A landscape with many peaks, sampled at points; each row gives a point and its height.
A climber steps from a point to the highest of its 4 nearest points, and stops where none of them is higher. Distance is the straight distance between rows; heights are no part of it.
Q_423: [  6  14 -10 -14  13  15 -11 -20  -3  13  23   2 -17   0  -1 -14   5 -13
   4   0 -27  -7 -20 -19  19  -4 -13  18   0   8  -6  11  28]  (h 2.91)
Q_357: [  5  25   2 -25 -10  11 -13  -5   5   5   2   9   6   4   5   2  -4   7
   6 -17  -5   2  -6 -12   1   7 -17   7 -21   5 -11  20  11]  (h 3.78)
Q_647: [  9 -19   1  15  28  12  27  26   7 -31 -56  -4  31   5   5  -9  -9   4
  -8 -12  20   7  28   6  -5   7   2  -2  -1 -27   9  -8  -4]  (h 6.59)
Q_432: [  0   4   4   9   1 -12 -13 -24   7  -4  13  -8  12  38 -25 -12  13  10
 -18   7  -5 -12  15 -17 -31   0  12 -12  16  12   6  19  15]  (h 4.10)
Q_383: [ 21   7   8  10 -12 -32  13   3   8   4 -36 -10   9  -4  -5   7 -10  18
  14   1  19  -4  18   9  -6   5  12  -9   5  -5  -2  13 -41]  (h 6.68)
Q_542: [  2 -19 -21 -12   3  -1  13  26 -13  -9 -32   4  21 -14  13   5 -12  -3
  -1  -2  13   2   1  18  16   5  -2   8 -10 -24  10 -20 -14]  (h 6.42)
Q_275: [ -7 -14  -4   6  -3  23  23  11  14  21 -25   8  -5   6  20   8   2 -16
 -22   9  13  39  24   7   4   6  -3  13  -2  -1 -11 -21 -16]  (h 4.22)
Q_141: [ 10  13  -6   1  -2   5 -12  -7   7  -2  18   7  11   2  -9  -6  -5  13
   9  -1  -7  -7 -11 -21   3   2   1  -2 -15   0   6  18  15]  (h 6.45)
Q_560: [  7 -10  18  13  24 -14  21  -4   7  -5 -11  -5  16  19  -6  -6   6  10
 -25  20   2   5  31  16 -24   3  20 -22  29 -18   6   3 -12]  (h 4.70)
Q_922: [  9   7  17  13   3 -22  10 -11  22   5 -32  -2  16  24  -1  -2   2   1
 -11   6  15  19  31   8 -28  13   6  -6  15   5 -16   8 -12]  (h 6.35)
Q_693: [ -1   0 -10  11  17  29 -21   0   0 -19  16 -26   3   0  -7 -23  14  17
   5 -13 -12  -4 -32 -24 -11  -1  10 -13  -1   9  -3   3  17]  (h 3.96)
Q_506: [  7   9  19   7 -23  -4   1  -8  24   3 -20   0  14  26   0   6  -5   6
   6  -8  14  19   9  -3 -22  10  -7   2 -14  -4 -21   6  -6]  (h 5.49)
Q_772: [-17   2 -17 -12 -25  10 -19   3  -6  -4  31 -13 -23 -24 -21  10 -12  23
  28 -13 -21 -37 -20 -13  -3  11   5 -16 -15  26  -4   2   9]  (h 6.43)
Q_314: [  7  -8  13  16  14 -10  12  13   3 -22 -41   4  30   7   6 -17  -1  20
   0  -1  17  -9   2  -6  -8   9  22 -13  -4 -19   5  -2  11]  (h 6.83)
Q_894: [ -3  -7   0   0   6 -12  10   5  -7  19   8  20  -3  -5  -8  11   7 -16
 -18  11   8   6   6  22  -1 -15   5   7  19   1   9 -12 -15]  (h 5.41)
Q_882: [-10  11   7   4 -10  -5   1  -8  -1  20  -8  17  -9 -10  26   2 -14 -26
   4  -4 -10   7 -13   0  21  -9 -15  15 -11  12 -15  -3  -5]  (h 4.79)
Q_544: [-13 -16  -2   9   5  -2 -13  11 -26   0  37 -10 -20 -15  -5  12  22  -2
  -7   8  -2 -15  -5  14   3 -26  10   0  25  -6  -3 -21   0]  (h 7.25)
Q_863: [-29 -25  18   9  -6   2  20  32  -6  11 -30  17 -12  -8  25  14   3 -22
  -9   1  10  31  30  22  13   8  -5  12 -14 -14 -25 -31 -31]  (h 3.68)
Q_448: [  9  -5   4   4 -10  15   1 -24   8   9   3   5  -8  38   4 -18  14 -15
 -19  15   2  22  14  -4 -14   9 -19   8  19  12  -4  15  16]  (h 1.09)
Q_241: [-14 -16 -24  -8   6  -1   1  18 -28 -11 -18  16  10 -31  10   7 -34  -1
  20  -2  -9   7 -22   8  37  -8   4  12  -4 -11  14 -14   1]  (h 5.71)
Q_961: [  0  -7   2   0   2  30  17 -10  26   3 -25  14   2  21  19  -9  -6 -14
 -17  -1  12  37  14  -8 -13  13  -8   7  -7   0 -13 -15   9]  (h 3.80)
Q_718: [-22   6  -9 -19   2  -2 -22  -2 -12  -4   9  18 -14 -28   2  -2 -25  -3
  28  -7 -37   2 -21 -16  32   2  -6  11 -22  23   0   9  20]  (h 3.98)
Q_766: [  0  17 -13  -3   4  24 -19  -4   3 -17  27 -11  -8  -6 -15 -10  -1   9
  17 -16 -23  -1 -14 -27  -8   2  -7  -4 -13  10  -5  15  30]  (h 4.17)
Q_825: [-14   3   4 -19  12  14  -9  -9 -15  20   3  15 -10 -12  24  -8   1 -20
  -8  -7 -25   3  -9   1  30  -1  -9  28   5   2  -4  -6  19]  (h 2.82)
Q_124: [  6 -10  15   6   5 -10  19  13  12   3 -29  -6  -1   2  11   9  -6 -15
 -12  10  25  20  21  13  -3   3   5   3  12  -7   6 -23 -21]  (h 6.56)
Q_924: [ -4   9  -1  -9 -14   0  15  50 -27   4 -27  -4   7 -29   4   9  17 -34
 -22  11  21  21  38  20  17  18   0 -14  -1 -12   1 -15 -23]  (h 4.07)
Q_367: [ 11 -18  -5  -2  15  -9  15  12  -7 -17 -32  -7  16  -1   0   2  -3   0
 -14   3  18   0  15  13   8  -2   3  -6   4 -21  13 -16  -9]  (h 6.41)
Q_213: [ -2 -14 -12   3  11   0  -4   4  -8 -11  21  -4  -2 -12  -8   1   0   9
   3   1   0 -21 -23   4  16 -13   6   2   1  -4   7 -13   3]  (h 7.99)
Q_841: [  5  14 -19  10  25  28  -4  -2   0 -21  16  -6  14  -9   3 -30   8  14
   8  -2 -17   8 -29 -22   5   5  19   1  -9  -2  -1  -4  28]  (h 3.30)
Q_184: [-13 -13  11  10  -9  -1   9  12  11  21  -8  10 -13   6  13  13   7 -27
 -14  24  14  33  14  17  -4  -4  -5   5   9  -5  -5 -22 -25]  (h 5.76)
Q_796: [  6 -14   2  11   8   2   4  -9   1  -2   7  -8   6  20 -14 -11  10   1
 -22  12   6   0  27   7 -28   3  15  -7  25  -1  10  -5  -3]  (h 5.15)
Q_887: [  1  -6 -20   8  21  36  -7  -8 -10 -17  19 -14 -18   2   1 -15  18  -4
 -12 -10 -11  -3 -21 -11  -2  -1   8  -4   7 -16  -7 -26  24]  (h 2.40)
Q_775: [-10   1 -16  11   3  24 -22  -9   7  -9  25 -31 -14   9 -18 -13  29  27
  -2   1  -6 -32  -8 -17 -19  -9  10 -19   8  13 -22   9  10]  (h 1.91)
Q_474: [  8 -11   8  -3   0  -6  18   7   4   7 -30   7   8  -5  14   9 -19 -15
   0  -4  16   1   2  15  14   1  -1   8  -1 -11  -1 -11 -11]  (h 6.73)
Q_691: [ 10   4  12  10  -1 -21   0  -8  13  23   0 -11   4  26   5   6  -4 -14
 -21  13  11  24  17  22 -21   1   6   1  20   6   6 -15 -17]  (h 4.83)
Q_672: [ 14  19  -2  -3   0  26   5  -7  15   2 -13  15  10  10  22 -22 -12  -4
  -6  -9  -2  28  -8  -9   5   9  -4  12 -15  -2  -3   7  22]  (h 2.11)
Q_147: [ -1 -16   4  13  -5  23  30  12  16  -1 -52   3 -10  -1  14   8 -20 -19
   2  -7  21  21  14  10  10  12  -9  -2 -21 -16 -18 -18 -21]  (h 6.31)
Q_946: [-17   4  -1 -11 -24 -21 -12   1  -5  -5  25  -7  -6 -11 -20  17 -11  32
  26  -1  -7 -31  -9  -8   4   2  16 -13  -4  17  11   4  -9]  (h 7.30)
Q_265: [ 17  10  15  -3  -7 -15  -4  -9  11  -7 -11   2  19  18  -8  12   4  25
   8 -14   0 -11  10  -8 -26   3  -3 -16 -12   7  -8  17   4]  (h 5.55)
Q_840: [ 16  18   9   1 -24  -5   3 -16  16   0   2 -10  -2  33  -6   1  -1  -4
  -2   2   8   4   6  -1 -30   1  -1  -3   0   2 -11  15   1]  (h 4.08)
Q_550: [ -3  13   0 -35 -20  -2 -19 -14   2   4  29  -3 -11  -7 -21  14  -3  24
  16 -15 -23 -19  -2 -16 -16  -4 -24 -11 -23  12   1  20   2]  (h 3.03)
Q_801: [ -3  13  12  -6 -19 -21  -7  -1   7  13  -1   1  -4   4   4  15  -9   5
  11   5   7  -4  -8   6  10  -2  -4  -4  -4   4   2  15 -13]  (h 6.51)
Q_618: [ 12  19   0  -3  -1  19   6   4  17   0 -31   2  19  -1  15 -12 -12  -3
  10 -20   0  33   8 -18  -1   9 -15  -3 -24   9 -18   1  13]  (h 0.20)
Q_217: [ 16   6  -7   6  13   6   2   2   0 -28 -12   9  29   7   5 -20  -8  20
   9 -20   0  14  -5 -10   7  -1   1   3 -13  -2   7  10  21]  (h 5.77)
Q_109: [  7  18   9  -4 -12 -12  -9 -23  13  12  23  -6  -6  22 -10   5   3  -5
 -12  10   4 -15  -1   2 -18   0 -19  -3  11  15  -5  16   0]  (h 3.15)
Q_498: [-15  -9  13   1   7  -7   6  21  -9  17 -25   6  -7 -15  22  25  -2 -25
 -12   4   3  20  16  22  19  -7   1   0   1 -12   0 -18 -19]  (h 5.45)
Q_962: [ -1  -3   7   7  -3 -24  10  12   5 -10 -41  -8   3 -23  12   8 -20   3
  11   7  26   0   1  22  16  -2  -8   6   2 -13  11  -7 -26]  (h 6.90)
Q_527: [  1  18  -6 -12   0   6  -7  -3   8   3 -13  11   6 -19  24  -7 -28  -4
   8   2 -16   9 -10  -5  32  10  -2  28 -21   1 -12   0  -1]  (h 5.59)
Q_117: [  4 -11 -13   0   7   7   0  -8 -16  -4  25  -2  -6   2   2   6  20  -6
 -24   1   1  -1   3   3  -2  -8  10  13   9 -14  13 -23   4]  (h 2.70)
Q_499: [ 11   0  12   9   2   2  18  13  13  -5 -43  -2  20   3  11  -9 -19   2
   3 -16  25   8  11   3   4  10  -5   1 -13  -7  -1 -11  -2]  (h 6.47)
Q_464: [ -2   2  -7  -5 -30  -3 -12   1  -1  -8  21   7 -11  -6 -10   9 -13  16
  25  -6 -14 -31 -24 -11  14  -3   6 -13  -2  11  11  13   8]  (h 6.70)
Q_228: [-25 -11 -10   5   9   9 -20   9 -20  -4  33 -10 -27 -24   3  12  10 -11
   6   2 -20 -25 -31   1  13 -17   5   5  11  12  -7 -18   9]  (h 1.50)
Q_333: [  3 -11  14   6   9 -33   1  -2 -16  -1   3   6   7 -21 -15  11   0   4
   3  11   9 -12   0  15  10 -10  16  -8  18  -5   7   6 -25]  (h 4.71)
Q_974: [  9  -5   7   4 -12  -9  -6 -10   1   3  15  -2   6   9  -1   5   3   1
  -4   4  -4 -24  -6   1  -4  -5  12  -8  16   1  15   4 -13]  (h 6.33)
Q_719: [  7  -8  19  24  -2   1  25   8  19   5 -32   1  14  11   4   2 -10  -8
   6   0  26  18  23   7 -14  11  -4   1  -3  -3 -16 -18 -15]  (h 6.44)
Q_24: [  1   7   5 -11 -16 -16  -4  -8   5   7  22  -1   3  -2  -8  21   0  27
  11  -6  -9 -25  -6  -1  -6  -1  -4  -8  -5   9   7  15  -3]  (h 6.77)
Q_833: [ 18  -3 -10  17   7   0   7   6  -3 -26 -13   6  20   5  -1  -6  -7  20
   4  -6  12 -14 -16   2   6 -14  11   8  -6 -21  14 -10   8]  (h 7.50)
Q_707: [  0  -9  -1  14  16   0   2 -14  -3  -6   1 -10  12  14 -12 -10  11   9
 -13   3   5  -5  16   1 -20  -4  19 -10  19  -3   7  -3  -8]  (h 5.19)
Q_630: [  2 -13  13  14   8  17  26  -2  21   0 -33   3   2  24   8  -5  -2 -17
 -20   9  18  37  40  12 -25  15  -3  -3   7   3  -4 -15  -5]  (h 6.21)
Q_226: [ -6   1  11  -3  -4 -15  -7  -5   1  11  12  17 -15  -4  12   4   4 -27
 -17   5  -4   6 -10  -2  13  -9  -2   7  18   2   0   1   5]  (h 5.05)
Q_531: [-16 -12   9  10   8 -19  -4   2 -10  13  37  -5  -7 -20 -14  15  19  -3
  -4   5   6 -21  -3  14  -3 -20  18 -15  32  15  12 -11 -21]  (h 3.66)
Q_233: [-12   8   6 -10  15   8 -15 -15  -3  14  36  -3 -33 -16   1  -6  10 -23
  11   2 -33 -11 -28  -7  27   0 -24  16  11  12  -2   9  23]  (h 3.19)
Q_46: [ 16  19 -14  -5  12  17 -11  -2   2 -11   5   8  16  -7   9 -20   3   8
  -1 -16 -18  17 -14 -21   3  13  -3  14 -19   5  -6  10  34]  (h 3.50)
Q_968: [  7   0 -11  -3  -4   6  -6  -7   3 -16  33 -27   2 -11 -11   5  12  35
  19  -4  -5 -35 -10 -16 -10  10  19 -16  -7  18  -7   6  -4]  (h 5.42)
Q_476: [  0  11  22  21   0  -4  11  -2  21  -1 -35   2  11  25   4 -12  -1   3
  -7  -8  21  15  27 -10 -27  22  -2  -7  -8   0  -3   6   3]  (h 6.48)
Q_561: [  8   8   6  10 -10   7 -10 -22  18  19   6  -8   0  31  -6  -9   8 -11
 -26  17   8  20  21   8 -31   7 -13   0  20  17  -6  24   5]  (h 3.16)
Q_134: [ 10  14 -14  -5  19  15 -16   3  -7 -25  25   6   7 -14  -7 -15  -8  11
  19 -15 -21   7 -12 -31  -5  13  -8  -1 -22   8  -4  16  31]  (h 3.72)
Q_202: [ -9 -12  -2   3   1 -15  20  38 -20   0 -43  -5   0 -23  10  17 -10 -19
  -5   0  15   9  23  34  21   9 -14  -2  -4 -22  11  -7 -38]  (h 4.43)
Q_612: [-11 -14   1 -11   6 -19   2  25 -24   2 -23   6   1 -25   4  11  -1 -21
 -19   9  13  14  16  21  17  -5   1  -5  -1 -18   9 -15 -16]  (h 4.80)
Q_335: [-12   9  -4  -9  -3  -7 -15  -2 -12   7  20  10  -9 -15   6  -6  -9  -9
  18  -1 -16 -17 -28  -9  15 -13  -7  16  -7  13   7   4  14]  (h 3.87)
Q_735: [ 17  -3  13  14  24 -24  24  14  -3   4 -24  -5  10  -1  -3   2 -10   3
  -9  11  16   7  33  30  -9 -10   3 -15  15 -20  14   0 -28]  (h 4.64)
Q_88: [  6  -2  13  24   5 -17   9   4  10 -10 -38   2  22  19   1 -13  -4  12
   5   2  21  -2  17  -4 -15   4  10 -13  -2 -12   5   6  -8]  (h 6.67)
Q_100: [  6  12   1   7  -1  -2  -7  -2   0 -18   4   2  23   9 -19   0  -7  30
  16 -18  -7 -11 -11 -19 -18   8   9 -12 -16   0   2  21  15]  (h 6.93)
Q_785: [ 11   3  18  11  13 -38  17  -7   3  -3 -37  -6  18   0  -8  -9  -8  26
   5   5  16 -16  16   8 -18   4  16 -14   8 -12   8  14 -28]  (h 6.63)
Q_126: [ -2 -10   1  -2  -2 -11   4   1  -1   1   8  15   0  -7  13   4 -12  -6
   2   8   2  -8 -18  -3  18  -9  -2   8   4   2  10  -9  -7]  (h 5.75)
Q_161: [  8  15  -6 -29   0  13 -15  -7   7  -5  22  -4  -6   6 -16  10   7  19
  11 -10 -21  -5  -2 -21 -20  -5 -14 -10 -29   8  -2  30  19]  (h 2.77)
Q_984: [ -1   3 -18  -2  15  23  -4 -20  -5  -2  39  -7 -20  -1  -1  -6  20  -5
   1  -3 -24 -13 -24 -12   2  -5 -11  11  16  -1 -11   9  23]  (h 2.66)
Q_811: [  6  -4   0  -5  11  -5   5   9 -15   7  -4  -7   9  -4 -22   5  10 -14
 -24  15   8   5  25  23  -9  -3  12 -11  25 -12  12 -15 -20]  (h 5.84)
Q_760: [  6  -5   2   8  14 -27  11  -7   2  -8   7  -7  16  -1 -14   9  12  19
  -7  16   5 -22  15   4 -11  -3  21 -10   9   4   8   7 -28]  (h 4.78)
Q_302: [ 10   5   7  10  -1  -5   6 -10  15  -6 -15  -1  16  22 -10 -13   7  -4
 -11   6   8   8  17   1 -29  -2   9  -7   9  -6  -2   1   2]  (h 5.92)
Q_356: [ -4   6   1  -1 -10  -6   4   9   6   7 -34  15  13 -11  12   0 -37  -3
  11  -5   4  15  -2   4  31   4   2  14 -13  -6   8  -3  -3]  (h 6.46)
Q_58: [-25 -25  -2  15  -6  16  11  22  11   1 -45  13  -3 -10  20   0 -20 -10
  11 -12  22  22  20  14  17   8  -1  15 -24 -13 -24 -19 -31]  (h 5.11)
Q_205: [-14 -14 -12   1   6  -6  -6  10 -25  -1  20   9  -7 -21  10   6  -4  -5
   8  -2  -9   0 -17   2  19 -15   3   2   4  -3   6 -15  13]  (h 2.84)
Q_95: [-22  -1   4  -2   3   3 -13  -9  -5   7  22  14 -28 -10   7  -1   9 -19
   2   6 -16  -4 -19   4  28 -15 -20  18  11   6  -2   7  25]  (h 3.57)
Q_246: [ -9   2  27  12  -9 -30  23  10  16  15 -14  -3  -7  -5  -8  12  -8 -21
  -2  11  20  17  15  24  -4   0  -7  -2   3  -2  -5 -20 -40]  (h 6.50)
Q_949: [-12   9  -1 -34 -25   4 -23   7  -6   8  24   5 -21 -24  -5  10 -14   1
  42  -6 -28  -8 -20 -11   3   4 -21  -3 -25  21  19  21  19]  (h 3.59)
Q_658: [ -4  -8  -8   8   3  18 -18 -10  -3  -7  46 -15 -21   2 -10  -1  19  10
  -2  -6 -10 -28 -22  -9  -6  -8   9  -6  14   0  -2   0   9]  (h 4.19)
Q_864: [ -2  19  -5 -30   7  22 -20  -7   2 -10  30 -11  -2  13 -30  -4  26  25
  11 -14 -33   6  -8 -16 -26 -10 -24 -17 -22   5  -6  31  17]  (h 1.65)
Q_307: [ -8   4 -15   0 -11   9 -17   0  -2  -6  22  -8  -7 -18  -7   3 -21  16
  34   3 -11 -19 -32 -12  17   8  12   0  -6  18  13   1  11]  (h 6.11)
Q_903: [  3 -14  -8  12   8   5   6  -9   2  -6  -8   2  12  15  -3 -11  15  -1
 -26  -8   1   0  -3  -2 -12   1  13   1  10  -9  10  -8  14]  (h 7.78)
Q_300: [ -3 -12  -1   8   3 -25  12  10 -10  -6 -28   1   8 -16   1  10 -28  10
  15   4  15 -12   0  27  19   3  -8   1   8  -6  20   1 -23]  (h 6.75)
Q_463: [ 13  11   1  -1   0   6   5  -9   6  -8   3   2   3  20   7 -12  -7   6
  -2   0  -1  -2 -11 -13  -7   3  -1   3   0  -1   0  15  15]  (h 4.60)
Q_289: [ 14   6  15   9  -5  -2   7 -12  20  -4 -10   8   6  31   2  -9   7   1
 -10  -6   3   9   5 -19 -25   0  -4   0  -3   5  -9   7  16]  (h 4.42)
Q_768: [ -7  -6   8   4   2 -11  -8  -3 -11   4  36  12 -20 -12   5   6  11 -12
  -1   7 -13 -18 -12  -8  12 -16  -3   9  16   4   7   4   5]  (h 4.21)
Q_812: [ -8 -19 -25  -6   4  -4   1  15 -20 -11 -17   9  14 -18   8   4 -13   1
   6  -4  10   2 -13  15  24  -8   6  11 -13 -21   7 -10   2]  (h 7.23)
Q_646: [ -3 -11 -13 -15  18  27   4 -10 -14  -2   6  13   4  11  19 -18  11 -15
 -17  -7 -12   5  -4   2   7   2   2  20   0  -6   5 -16  16]  (h 1.23)
Q_292: [ 17  10  19   3  -7 -22   9  -2   4   2  -7  -5   9   1  -1  18  -8  14
  13   4  10  -4   4   5 -11   6   4  -3 -11  -3  -6   4 -22]  (h 6.62)
Q_260: [-11  -3  -7   3 -13  -1 -13 -17   6  14  43  -8 -20   2 -25   8  22  -1
  -2   6  -2 -20   1  -5 -12 -14  -8  -5  13  16   2  31  12]  (h 1.99)
Q_834: [ -3  -8 -19   4  -7 -15   1  12 -15  -7  10   2   4 -11  -6   9 -25  10
  18  13   2 -18 -17  -2  17  -3   5  -1   1  -3  12  -3  -2]  (h 5.91)
Q_38: [ -4  11  -4 -10 -19   6 -11 -20  -2  24  35  -9 -32  11 -24  -4  19   0
   8   4  -5 -24   0 -12 -10 -16 -23   1   2  10  -4  41  14]  (h 2.08)
Q_883: [ -6   0  21   0  -3  -9  -4  29  -1  22 -16   8  -6  -7   1  13   6 -26
 -21  11  13  26  22  32   1  -5  -4 -12   6 -10   4 -29 -28]  (h 6.12)
Q_777: [-10   2 -21  -3  12   6 -24   2 -17  -9  20  10 -10 -28   6  -8 -17   0
  28  -2 -27  -5 -40  -8  30   0   4   7  -5  13   5 -10  25]  (h 4.85)
Q_129: [-17  -5  10  16 -14 -19   2  16  11   8 -27  12 -10  -7  18  11 -28  -9
  15   5  13  16  -1  14  18   7  -2  10  -5  -5 -16  -9 -31]  (h 7.12)
Q_547: [ -1   2  14   9   6 -40  12  20 -10  -9 -41   1   4 -16  -1  12 -17   5
  15  15  25   2   8  27   6  -6   3  -8   1  -9   8   4 -51]  (h 6.79)
Q_293: [-27 -15   9  -4 -10  -1   0  18  -7  13 -17  25 -19  -9  33  13  13 -38
 -20   6  -5  37  25  16  18  -7  10   2   1   0 -18 -31  -4]  (h 2.89)
Q_852: [ -9  -7   2 -11   2 -13  -3  34 -32   0   8  12   2 -22  -3  19   5 -17
 -20   4   1  -2   5  12  16 -18   7   2   6 -15  10 -25  -8]  (h 3.26)
Q_181: [ -9  -7 -12   4 -10  -7 -15  -7   2   3  38 -20 -12 -14 -11   9  13  17
   9  -4   6 -45 -10 -11   2  -2  15  -5   6  13  -1   9 -10]  (h 6.40)
Q_792: [ -7  -6 -14  -4  -6  38 -16 -23   0  -1  43 -33 -21  23 -28 -16  30  11
   6  -7  -7 -18 -13 -20 -17   0 -14  -6   0  17 -17  21  23]  (h 1.47)
Q_309: [  5  -7  -3   4  18   0  23  21 -22  -1 -26 -12  11   6  -7   0  13  -5
 -27   4  20  13  37  15 -12  13  17 -13   7 -21  12 -25 -11]  (h 6.13)
Q_605: [ 11   2   1   5   0 -11   4  -2   3 -11  -5  -4  11   3 -11   2  -2  18
   6  -2   5 -20  -6  -8  -6   5  12  -3 -12   6  10   6   0]  (h 8.41)
Q_301: [ 14  -8   0   4   2  18  15   1  14  -3 -27  11  21   1  15 -16 -13 -10
   0 -13  16  13   1  -4  11   4   8   8 -13  -6   6  -6   7]  (h 5.37)
Q_787: [  7 -16  -2  15   3  -3   2  -3   2   2  29  -9   0   9  -5  -7  14  10
  -5   4  -5 -16  -3   3 -15  -8   8   1  17   7   0   0  -3]  (h 5.40)
Q_35: [  0   8 -12 -15 -10  15 -11 -18   3   8  42 -17 -12   2 -17   1  13  15
   5  -9  -6 -22 -12 -22 -13 -10  -5 -13   4  11 -11  23   4]  (h 2.68)
Q_642: [ 12   8   3   6   1   0   6   4  16   1 -25  12  20  19   3  -5  -3   3
   2 -10  15  14  -4 -14  -4   9  -1  -2 -11  -8  -5   9  12]  (h 4.15)
Q_580: [  0   7   0 -13  -6  16   3 -17  13  15   0   6 -10  15  18  -4   0 -15
 -21   5  -1  21  -7   4   1   5  -8  15   6   3  -2  -7   3]  (h 1.70)
Q_520: [  0  17  15 -14 -38 -22 -11  -2   9  13   5   9  -1  -2   5  22 -19  13
  21  -5  -7   3 -11   4   4   4  -9  -4 -15  16  -5   0 -19]  (h 6.39)
Q_559: [  7   4  -1  16   1  -9  -8 -18   5 -14  16  -8   6  19 -19  -3  15  26
   2  -6 -14 -26  -1 -11 -23   0   6 -15  -1  13  -2  16   6]  (h 5.12)
Q_805: [-11 -10  -3 -15   4   6  11   8  -5  18  -7  11   2  -4  30  12   5 -22
 -31   5   3  27  10   4   5   3  -3  16   7 -10   0 -16   0]  (h 3.91)
Q_221: [ 12  15  23   9 -15 -34  10  -9   7  19  -6   0   2  11  -3  18 -10  -6
   7  10  17  -1   3  10 -13   4   1   4   5  -4  -2   1 -25]  (h 6.57)
Q_31: [  7 -25  -3   3  11 -10  16  10 -14 -10 -11  -7  12  -5  -6   0   4  -6
 -18   3  11  -7   1  15  -3  -4   9   2   6 -14  18  -9 -10]  (h 6.20)
Q_895: [ -1  10  -4   2   3  11 -17  -9   3 -22  13 -19  13  11 -15 -12  18  36
   9  -6 -18 -21 -14 -23 -21   0  14 -19 -10   8  -8   2  13]  (h 3.95)
Q_28: [ 14  15 -12 -26   5  12 -12   1  -4   0  23  -1  -1 -12  -3 -10 -13   0
  26  -9 -28   8 -20 -19   8  13  -7   0 -29  13   4  22  26]  (h 3.75)
Q_91: [  1  13 -14 -11  17  28   5 -26  -3  -3  10  12  -7   9   5 -23  22 -10
  -8   6 -19  18   1  -6  20  14 -13  22   7   4  -2   4  32]  (h 1.04)
Q_358: [  5   0  -1  -1  -9 -32   0  -2  -5  -8  -8 -13   1 -17  -9   8 -15  16
  16  17   4 -40  -1   8  13   2  19 -17   4   2  13  10 -25]  (h 4.59)
Q_154: [ -4  18   0 -14  -3   0  -6 -14   3   9  15  12 -11   2  -2 -12  -6 -18
   5  -8 -11   0 -20  -8  22  -1 -19  12   1   5   0   8  19]  (h 3.32)
Q_926: [  8   6   6  11   4 -11  -2 -13   6   6   8  -7   2  18   2  -5   4   2
  -3  17   3   1  14   4 -27 -12   6   6  25   1   6  16   1]  (h 5.27)
Q_874: [  4  18   0  -5 -14   8  -9 -15   3  -4  12  -5  -7  30 -19  -9  18   5
  -9  -2  -8  -2   3 -11 -21   6 -13  -6   2   7 -13  28  25]  (h 1.01)
Q_68: [-14  -9   0 -15   1  -6 -13  13 -24   5  -3  17 -13 -12  22  11   0 -18
 -12  11 -11   9  -2  12  27 -21   2  10   3  -6   3 -12   4]  (h 1.45)
Q_981: [  7  17  14  11 -22 -13   3  -2  18  12 -26   5   7   7   8  21 -13  13
  20  -3  16   6   8   9 -10  16  -1   5 -11   2 -17  -6 -19]  (h 6.49)
Q_180: [  0  -4  -4  -8   2  22   9 -11   0   7 -17  13   3   4  19  -4   1 -10
 -22  -2   1  28  15   3   4   5  -5   7   4  -6   2 -20  11]  (h 4.09)
Q_567: [ -7  -1 -18  -7  18  35 -15  -3  -1  -9  25 -11 -21 -25   6 -10  21  -5
   8  -9 -20 -18 -31 -15  16   1   2   9   7   9  -6 -18  17]  (h 3.18)
Q_76: [  4  -3  15  -9  15 -12   6   9 -18  15   7  -9  10   0 -20   7  14 -12
 -19  19   4  -2  29  23 -15 -16  16 -19  31 -15  16 -13 -39]  (h 5.69)
Q_106: [  9 -11 -19  -4  19  22  -4   6 -20 -19  19  -5   1  -6   0   0  -2   9
  11  -4  -5  -6 -29  -3  13  -2   2   7  -2  -6   0 -12  15]  (h 4.98)
Q_971: [ 10 -17  -9  -4   5  10  17  11 -11  -7 -21   3  10  13  11  -1   2 -14
 -35   0  11  17  21   7 -11  -4   2  10  -1 -12   6 -23   6]  (h 8.58)
Q_373: [ -1 -10  -7 -16   1   0  14  29 -28   4 -13   2  13 -11   1  13   9 -22
 -23   4  15  11  23   1   6  10   2  -2   3 -25   8 -18 -10]  (h 5.18)
Q_312: [  2   6 -15  -3  -9  22 -14  -1   5 -15  28 -21 -14  -9 -17 -11   9  28
  17 -10 -14 -23 -23 -27  -8   3   4 -18 -14   9  -2   4  11]  (h 4.73)
Q_911: [ -9   4   2 -12 -21  -6 -16 -13  -4  21  33   3 -34   1  -8   5  11  -5
  20   0 -10 -24 -15  -9   9 -12 -32   8  -8  17  -2  25  16]  (h 1.85)
Q_419: [ -4   7  12  -2 -23 -15 -10  -6   7  26  16   8 -26  -7   7   8  -3 -18
  -2   4 -10  -4  -4   0   6  -8 -12  10   9  12  -8  18   6]  (h 4.58)
Q_868: [-15   6 -12 -17  -1  25 -24  -2   9 -19  23 -27  -4   6 -31  -5  33  41
   9 -17 -20 -18  -3 -24 -28  -1  -9 -25 -16  18 -14  18   6]  (h 0.85)
Q_425: [  5  10 -12 -13  -1  22   3 -22   8  10   6   8  -7   2  17 -21  -1  -8
   1   2 -17  22  -7  -5  18   1 -12  16  -7   3  -6  13  24]  (h 2.02)
Q_620: [ -1  -7   9  22  -7   1  23   8  21   0 -36   5   1  -4  10  -2 -28 -16
  12 -12  24  17  16  14   4  15  -3  14 -20   0 -13 -16 -30]  (h 6.71)
Q_231: [  6   8 -10   5   0  16  -7 -23   0 -10  30  -3  -8  24 -10 -25  18  -3
  -3   2  -3   6  -9 -11  -4  -1 -11   5   7   4   0  23  33]  (h 1.10)

Where does a climber stop that starts at each point below?
Q_796 => Q_605
Q_448 => Q_605
Q_246 => Q_129
Q_423 => Q_946
Q_691 => Q_129
Q_425 => Q_946
Q_561 => Q_605
Q_718 => Q_946
Q_109 => Q_605
Q_506 => Q_129
Q_785 => Q_129
Q_233 => Q_213
